A landscape with many peaks, sampled at points; each row gives a point and its height.
A climber steps from a point to whichever of its 5 nearest points has the largest rise for the distance, and stops where none of them is higher. Distance is the straight distance between rows; heights are no part of it.
nutin: [101 137 130  67 127 144 118 140 124 199 143 105 141]  (h 56.8)
nit: [161 151 152 132  94 157 115 101 168 178 185 102  88]  (h 66.0)
Zar: [156 141 121 106  89 157 108 125 163 177 176 102  91]  (h 67.4)
loke: [132  93  51 113 137 106 124 145 104 100  97 152 159]  (h 32.4)
Val: [128 136 139 140 148 126 133 111 133  99 101 143 143]  (h 38.9)
zak: [142 142 140 181 132 132 125  95 140  96 147 141  97]  (h 48.8)
zezeg: [153  90  73 177 126  77 130 149  82  66 153 137  99]  (h 21.5)
zise: [135 142 195 201 137 125 153  99 136  69 103 130 118]  (h 38.5)
rif: [136 153 199 182 138 138 149  86 159  98 121 136 130]  (h 47.0)
Bigim: [145 111  93 167 148  96 137 142  98  67 104 139 131]  (h 62.0)
pubig: [139 137 150 173 144 128 138 106 131  82 119 142 121]  (h 44.8)
fosu: [ 77 149 194  78 141 143 144 128 123 200 140  97 157]  (h 52.3)
Lep: [146 123  92 147 123 125 121 119 130 111 137 148 115]  (h 40.0)
denu: [126  98  47  71  97 129 109 152 127 153 130 140 149]  (h 45.9)
Tagon: [123 124 104 107 147 128 122 128 127 130 110 150 150]  (h 18.0)
monuv: [138 129 113  96  97 147 108 133 155 187 159 105 116]  (h 66.5)
Fol: [ 95 138 139  64 116 143 124 148 113 223 150  75 126]  (h 57.0)
fis: [120 155 203 158 135 145 150  88 170 133 119 136 144]  (h 39.1)
bidi: [ 97 137 154  96 151 137 133 137 133 125  79 144 176]  (h 49.6)
Pasez: [139  95  95 190 123  84 130 145  98  63 173 137  69]  (h 19.5)
pimu: [102 147 201 117 148 147 142 104 154 179 129 116 148]  (h 42.6)
ludo: [155 114  62 140  99 121 119 124 127 112 152 141 101]  (h 51.4)
fugod: [113 115  77  69 114 138 106 157 127 180 136 131 151]  (h 51.3)
vaz: [142  78  95 190 124  66 125 151  87  57 173 134  74]  (h 18.6)
zif: [142 138 124 125 120 142 122 107 146 153 155 134 113]  (h 68.8)
fiku: [125 142 147 111 136 147 123 111 147 156 131 135 138]  (h 3.4)
vumin: [153  99 125 188 151  89 139 147  88  47 104 127 120]  (h 16.1)
zet: [ 83 144 161  68 149 143 131 140 115 188 128 114 166]  (h 55.9)
fofo: [163 146 105 141  75 147 109 117 159 133 196 117  72]  (h 68.7)
vame: [144 146 135 172 118 141 128 101 142 114 168 145  90]  (h 50.2)
Zude: [134 107  77 134 133 112 126 132 110  93 111 149 141]  (h 7.5)
Rudu: [140 154 183 166 124 145 136  81 156 130 152 132 116]  (h 60.9)
sarus: [113 128 105  57  92 140 114 164 136 219 159  51 115]  (h 52.9)
Venor: [142 134 115 145 128 140 122 108 140 122 140 143 116]  (h 35.0)
buros: [ 60 154 160  61 138 147 136 143  88 209 143  78 155]  (h 52.4)
zuf: [142 114 123 196 137  95 135 129 108  61 149 137  85]  (h 19.1)
kita: [100 129 121  58 126 139 112 153 117 198 136 111 148]  (h 55.5)
Ganuv: [149 118 183 197 142 104 159 137 102  39  68 119 122]  (h 32.2)
Monel: [105 125 106  87 154 130 123 146 124 123  81 156 168]  (h 45.8)
Viki: [146 105  43 132 108 116 121 137 113 105 132 150 125]  (h 33.4)
Mog: [103 144 187 113 149 139 144 119 144 136  96 138 164]  (h 53.8)
Napo: [103 139 154  90 150 143 134 126 139 157 114 138 161]  (h 37.2)
lizo: [122 132 158 141 149 126 145 127 123  87  53 138 160]  (h 44.7)
gisi: [135 120  74  95 106 135 111 136 133 155 140 138 125]  (h 66.7)
Pog: [117 148 188 143 143 138 147 102 152 121  98 136 152]  (h 62.9)
Viziv: [ 93 126 142  94 159 120 136 149 118  97  40 151 176]  (h 45.7)
soso: [119 113 122 113 149 109 138 160 110  74  25 137 173]  (h 44.6)
pufeg: [113 139 147  82 126 148 122 130 137 202 150  95 127]  (h 61.2)
Rimum: [145 105  74 163 123  95 122 136 101  85 144 141 111]  (h 26.5)
pesoz: [147 148 143 153 113 148 116 100 152 139 168 133  95]  (h 44.4)
Savig: [148  96 165 209 153  80 146 164  85  31 118 119  91]  (h 16.5)
Tek: [148 131  82 116  94 137 116 127 143 150 150 134 113]  (h 58.6)
rilis: [112 123 102  64 107 144 109 156 127 200 149 104 137]  (h 58.7)
suni: [125 154 216 150 130 150 143  79 174 170 155 115 123]  (h 42.4)
peg: [149 143 116 162 113 134 119 108 137 113 168 137  91]  (h 49.4)
kiza: [128 115 100 120 155 109 133 141 110  84  66 154 159]  (h 39.0)
Dibi: [141 114 138 148 150 108 142 144 101  61  47 129 155]  (h 43.6)
tefub: [133 116  82  67  92 144 102 155 139 191 153 106 128]  (h 52.7)

For each start below, name the point where the climber stops.
peg: Rudu
Lep: gisi
lizo: Pog
Viki: gisi

Call two points neighbours if one is among the 5 nearest of the other. Go from one point of each pair to the other, from neighbour to neighbour, staying as high as possible. Name the lowest point that can't be avoided.
Pog and zif: rif
Bigim and rilis: Dibi
gisi and zif: monuv
zif and fofo: Zar
gisi and Rudu: peg
